A landscape with many peaks, sampled at points; each row gives a point and its height.
A climber steps from a point to whichever of its 5 nearest points has the largest rise for the distance, and stops where none of them is higher. Distance is the straight distance between rows; heights are no part of it.
Kir (h 5.30): [214,139,147,194,104,113,110,127]
bof (h 4.43): [95,126,153,100,163,110,157,103]
tulo (h 2.88): [132,137,161,136,169,102,120,81]
gevut (h 3.43): [122,113,112,103,116,149,107,167]
gizo (h 7.41): [139,104,148,147,114,133,119,180]
vesas (h 6.68): [163,120,163,162,111,115,109,160]
gub (h 7.56): [215,88,93,136,81,116,132,211]
Valik (h 3.68): [185,145,190,167,96,109,103,126]
bebit (h 2.90): [103,155,164,95,164,98,148,92]
Bov (h 4.53): [31,163,86,110,141,153,172,81]
buzet (h 1.55): [45,68,93,111,112,136,168,113]
Vov (h 7.60): [142,91,131,158,116,149,127,184]
dezo (h 4.04): [79,102,133,99,148,138,160,107]
futu (h 7.70): [164,113,142,173,121,127,116,174]
mezi (h 6.80): [197,129,132,190,113,114,114,150]
rup (h 4.91): [149,146,146,119,123,119,92,150]
pab (h 3.30): [87,82,86,119,137,164,130,112]
voba (h 1.47): [54,88,110,103,125,135,164,111]
vif (h 2.55): [211,152,176,189,106,116,113,115]
Gogo (h 3.57): [115,111,121,124,168,130,123,112]
nonan (h 2.53): [93,194,133,92,166,108,154,87]
Tefen (h 6.71): [205,109,94,151,90,107,126,199]
sif (h 4.66): [64,146,115,79,137,133,169,101]
Tinit (h 4.50): [80,117,131,85,145,132,166,105]
supo (h 4.84): [87,155,144,81,156,111,158,103]
gevi (h 5.39): [80,172,131,87,153,123,164,95]
puno (h 3.70): [98,165,150,87,159,99,153,95]
vupul (h 4.70): [180,137,178,169,106,113,107,138]
kazuz (h 3.08): [88,82,70,112,124,160,117,125]
gukas (h 3.83): [128,132,114,123,155,135,103,121]
goson (h 4.58): [154,155,144,120,122,113,85,129]
boro (h 6.35): [129,130,115,107,129,135,95,154]
zugel (h 1.26): [35,113,78,88,102,131,172,107]
vin (h 1.16): [18,106,68,95,95,130,175,107]
Remo (h 3.53): [110,107,91,119,152,155,119,121]
Vam (h 7.99): [173,102,95,176,117,145,130,192]
lol (h 5.09): [222,135,113,172,87,107,112,149]
rala (h 7.61): [193,104,76,157,102,130,127,203]
dobe (h 7.07): [145,118,158,147,112,124,106,172]
kedo (h 3.80): [157,161,141,136,144,111,84,91]
Debu (h 3.91): [160,156,162,125,109,107,83,133]
nonu (h 3.93): [142,145,119,121,151,126,91,117]
lege (h 3.59): [122,125,135,132,172,118,121,98]
papig (h 5.36): [80,164,117,78,150,127,167,99]
vubok (h 4.06): [171,159,174,137,100,109,89,124]
dakot (h 2.02): [67,77,105,112,133,149,151,109]
zoduv (h 2.91): [61,107,120,85,124,140,177,105]
gab (h 4.44): [168,153,171,138,103,105,88,136]
kilub (h 4.11): [149,161,134,130,147,120,84,106]
kadep (h 6.72): [177,124,153,184,110,116,119,151]
bef (h 3.94): [68,130,117,80,132,134,173,108]
duvu (h 6.20): [63,181,107,103,162,142,166,85]
rivil (h 6.43): [136,82,128,152,111,158,133,187]
vuvu (h 1.13): [27,91,89,91,96,133,172,105]
linip (h 3.61): [77,90,125,103,143,140,157,104]
fope (h 4.97): [86,142,138,81,147,119,160,104]
kov (h 7.92): [176,108,110,177,124,133,126,179]
sopur (h 3.46): [106,106,118,118,167,139,131,107]
kisal (h 3.96): [94,106,140,103,158,127,152,106]
ruli (h 3.63): [114,111,99,115,153,142,111,118]
nebu (h 1.71): [122,87,129,129,101,155,124,186]
Zikel (h 4.07): [99,115,144,103,163,120,146,107]
Fifiz (h 5.77): [220,143,131,189,100,112,115,139]
lupim (h 3.34): [110,112,85,108,129,158,109,139]
nur (h 0.75): [104,93,102,100,94,164,120,170]
relav (h 1.75): [237,158,174,186,102,134,118,100]
govak (h 3.58): [138,141,145,134,171,105,102,89]
gilen (h 2.73): [71,62,73,123,123,162,141,114]
vun (h 2.51): [201,157,194,165,98,120,105,110]
Ker (h 6.21): [210,126,96,165,99,110,118,184]
mem (h 1.95): [119,139,170,117,170,96,131,80]
Kanam (h 4.52): [72,197,125,110,178,126,162,79]
Ded (h 3.41): [127,116,118,112,118,146,110,168]
bifa (h 3.62): [99,99,121,114,163,140,145,107]
simod (h 4.02): [185,154,192,151,95,114,100,117]
buv (h 2.21): [125,102,133,122,110,148,113,184]
Zotum (h 3.36): [55,152,94,84,134,141,173,95]
vak (h 5.58): [220,135,108,168,95,107,118,165]
kesek (h 3.90): [142,145,128,134,164,113,93,102]
moz (h 2.86): [233,153,153,191,96,119,117,113]
keme (h 5.82): [68,182,116,94,159,132,165,92]
Mab (h 3.98): [160,165,152,123,116,111,80,113]
Nobar (h 2.71): [115,133,159,122,167,105,129,91]
gon (h 3.17): [96,96,75,108,123,168,113,137]
suf (h 5.11): [140,116,141,121,114,138,113,176]
vofen (h 4.38): [226,151,147,193,101,117,115,123]
gizek (h 6.83): [171,149,184,148,99,110,100,137]
zose (h 3.82): [131,138,126,130,167,123,104,107]
tasu (h 5.40): [144,139,130,114,127,126,100,155]
sedo (h 7.96): [155,95,129,173,123,143,127,182]
Tolat (h 0.48): [119,108,122,112,104,152,111,179]
rone (h 1.06): [44,89,106,95,112,139,174,109]
semol (h 7.28): [197,125,114,188,111,115,116,165]
fite (h 1.78): [43,125,92,80,115,136,180,100]
mos (h 6.62): [40,187,140,126,185,145,166,66]
tamit (h 3.02): [180,173,175,129,101,108,87,106]
Tapu (h 7.80): [150,104,145,162,118,135,120,179]
tov (h 3.38): [170,175,151,128,122,108,78,96]
zolaz (h 3.44): [100,93,94,120,149,157,131,113]
kuvel (h 7.21): [40,174,115,123,176,155,170,75]
Damu (h 5.57): [139,128,145,120,112,129,101,165]
Komol (h 3.71): [67,110,122,84,132,135,173,102]
Vugu (h 7.82): [181,113,128,181,122,127,123,171]
niru (h 6.95): [223,126,102,152,81,97,121,187]

Where does a climber stop that starts at each point below?
Fifiz: Vam
vesas: sedo
relav: Vam
dakot: kuvel
kisal: kuvel
suf: sedo
Zikel: kuvel
kadep: Vam
vif: Vam
nur: boro

Call two points neighbours if one is among the 5 nearest of the other. Go from one point of each pair to the other, from neighbour to neighbour, staying as high as possible. Name the lowest point that can't be avoided.
kuvel / sedo: Gogo
sedo / gizek: vupul
boro / Vam: Damu
